Each row is a point on a tangle of strands that fork, close into loops and nearly touch. The rows are in no order.
(in the rows, 128 means zero)
Two points are linked if the straight distance between their rows is under 47.5. Some points are linked to none.
sobu: 119; 141; 133; 106; 107; 148; 161; 149; 88
Nad: 133; 109; 118; 125; 151; 157; 122; 168; 119
zor: 163; 134; 106; 110; 154; 144; 149; 142; 108
kol: 154; 172; 133; 107; 125; 125; 168; 106; 115
niz: 108; 93; 117; 127; 109; 140; 103; 182; 136
tup: 128; 131; 189; 139; 128; 116; 107; 116; 140
kug: 85; 129; 85; 96; 108; 120; 108; 154; 146
Danat: 107; 125; 102; 143; 150; 123; 90; 153; 148
biri: 110; 149; 146; 114; 124; 146; 154; 143; 94
silep: 152; 138; 130; 131; 138; 112; 143; 120; 105
nif: 141; 124; 101; 142; 156; 123; 104; 144; 141
Zese: 148; 91; 129; 125; 126; 106; 135; 85; 126
zav: 160; 96; 123; 136; 139; 107; 118; 109; 128
pibe: 141; 102; 139; 108; 123; 120; 146; 75; 129
kup: 103; 93; 134; 132; 142; 141; 131; 55; 128
leza: 141; 115; 97; 99; 115; 156; 154; 164; 111
monap: 130; 111; 102; 105; 125; 159; 131; 169; 127
Peb: 159; 149; 77; 94; 160; 147; 134; 132; 141
Bur: 154; 171; 152; 138; 111; 158; 156; 130; 150
teve: 167; 123; 118; 105; 169; 161; 138; 150; 109
fef: 141; 127; 168; 120; 160; 141; 126; 142; 100
rolu: 114; 105; 140; 123; 105; 135; 136; 174; 95
sopor: 83; 124; 98; 135; 133; 118; 84; 154; 146
Lef: 121; 136; 183; 157; 111; 115; 108; 121; 155
raz: 98; 113; 136; 154; 103; 138; 131; 69; 162
Nudu: 133; 112; 127; 166; 119; 78; 112; 118; 122
Kuvu: 160; 110; 115; 142; 149; 107; 113; 127; 140
pezu: 152; 152; 142; 104; 112; 120; 155; 82; 135
Duz: 128; 108; 118; 177; 145; 99; 87; 147; 133
fesu: 78; 127; 86; 119; 115; 120; 98; 152; 145
ruk: 140; 129; 184; 123; 147; 123; 119; 120; 120
nasu: 121; 133; 135; 158; 110; 77; 119; 106; 122
Pupov: 159; 138; 108; 122; 145; 127; 149; 126; 107
Lafi: 97; 129; 158; 158; 124; 117; 116; 153; 95
Faren: 125; 174; 161; 132; 120; 156; 144; 143; 131
Zafib: 111; 121; 141; 152; 89; 120; 130; 78; 159
sel: 147; 129; 134; 100; 112; 123; 158; 74; 135
Vebod: 147; 136; 91; 117; 160; 129; 116; 133; 148
lino: 128; 142; 84; 82; 150; 161; 128; 143; 140
Neluf: 120; 164; 166; 118; 133; 152; 140; 139; 118
pemo: 105; 102; 137; 147; 121; 129; 118; 172; 98
buz: 134; 131; 106; 108; 116; 148; 167; 153; 94
neset: 100; 137; 159; 170; 128; 95; 109; 136; 112
gul: 93; 113; 136; 147; 132; 150; 130; 57; 143
Dadit: 121; 129; 151; 150; 97; 94; 123; 90; 140
rola: 151; 137; 146; 129; 96; 154; 154; 94; 169
dol: 92; 133; 85; 74; 118; 126; 117; 146; 135
zat: 139; 114; 139; 136; 157; 139; 124; 151; 103
pif: 110; 142; 82; 76; 137; 144; 125; 141; 140
lev: 107; 153; 148; 170; 112; 84; 119; 122; 120
safo: 139; 102; 116; 178; 135; 83; 93; 134; 141
gefe: 160; 158; 147; 130; 101; 145; 157; 114; 163

A piece is two or more points that can be reached from each other along the links. Count, over all rows, the pieces, the separate loops (a circle has one, a figure eight two, a Y none), the forks (points with three links) and the tips (points with one).
pieces => 4
loops => 1
forks => 2
tips => 8

A fork is a point with three links, a tip a point with one. Leave the first point through the second and follow the links. Name the first fork or tip that comes.
buz / sobu => rola
kol / pezu => nif
Dadit / Zafib => kup
pemo / Lafi => nasu
neset / Lafi => rolu
nasu / Nudu => Duz
silep / Pupov => teve

Name the points in between on the shortest way along the links from the first point to the second, in order.
fef / monap => zat > Nad
rolu / Dadit => pemo > Lafi > neset > lev > nasu
nasu / raz => Dadit > Zafib
lev / Duz => nasu > Nudu > safo
rola / buz => gefe > Bur > Faren > Neluf > biri > sobu
kug / Zese => fesu > sopor > Danat > nif > Kuvu > zav
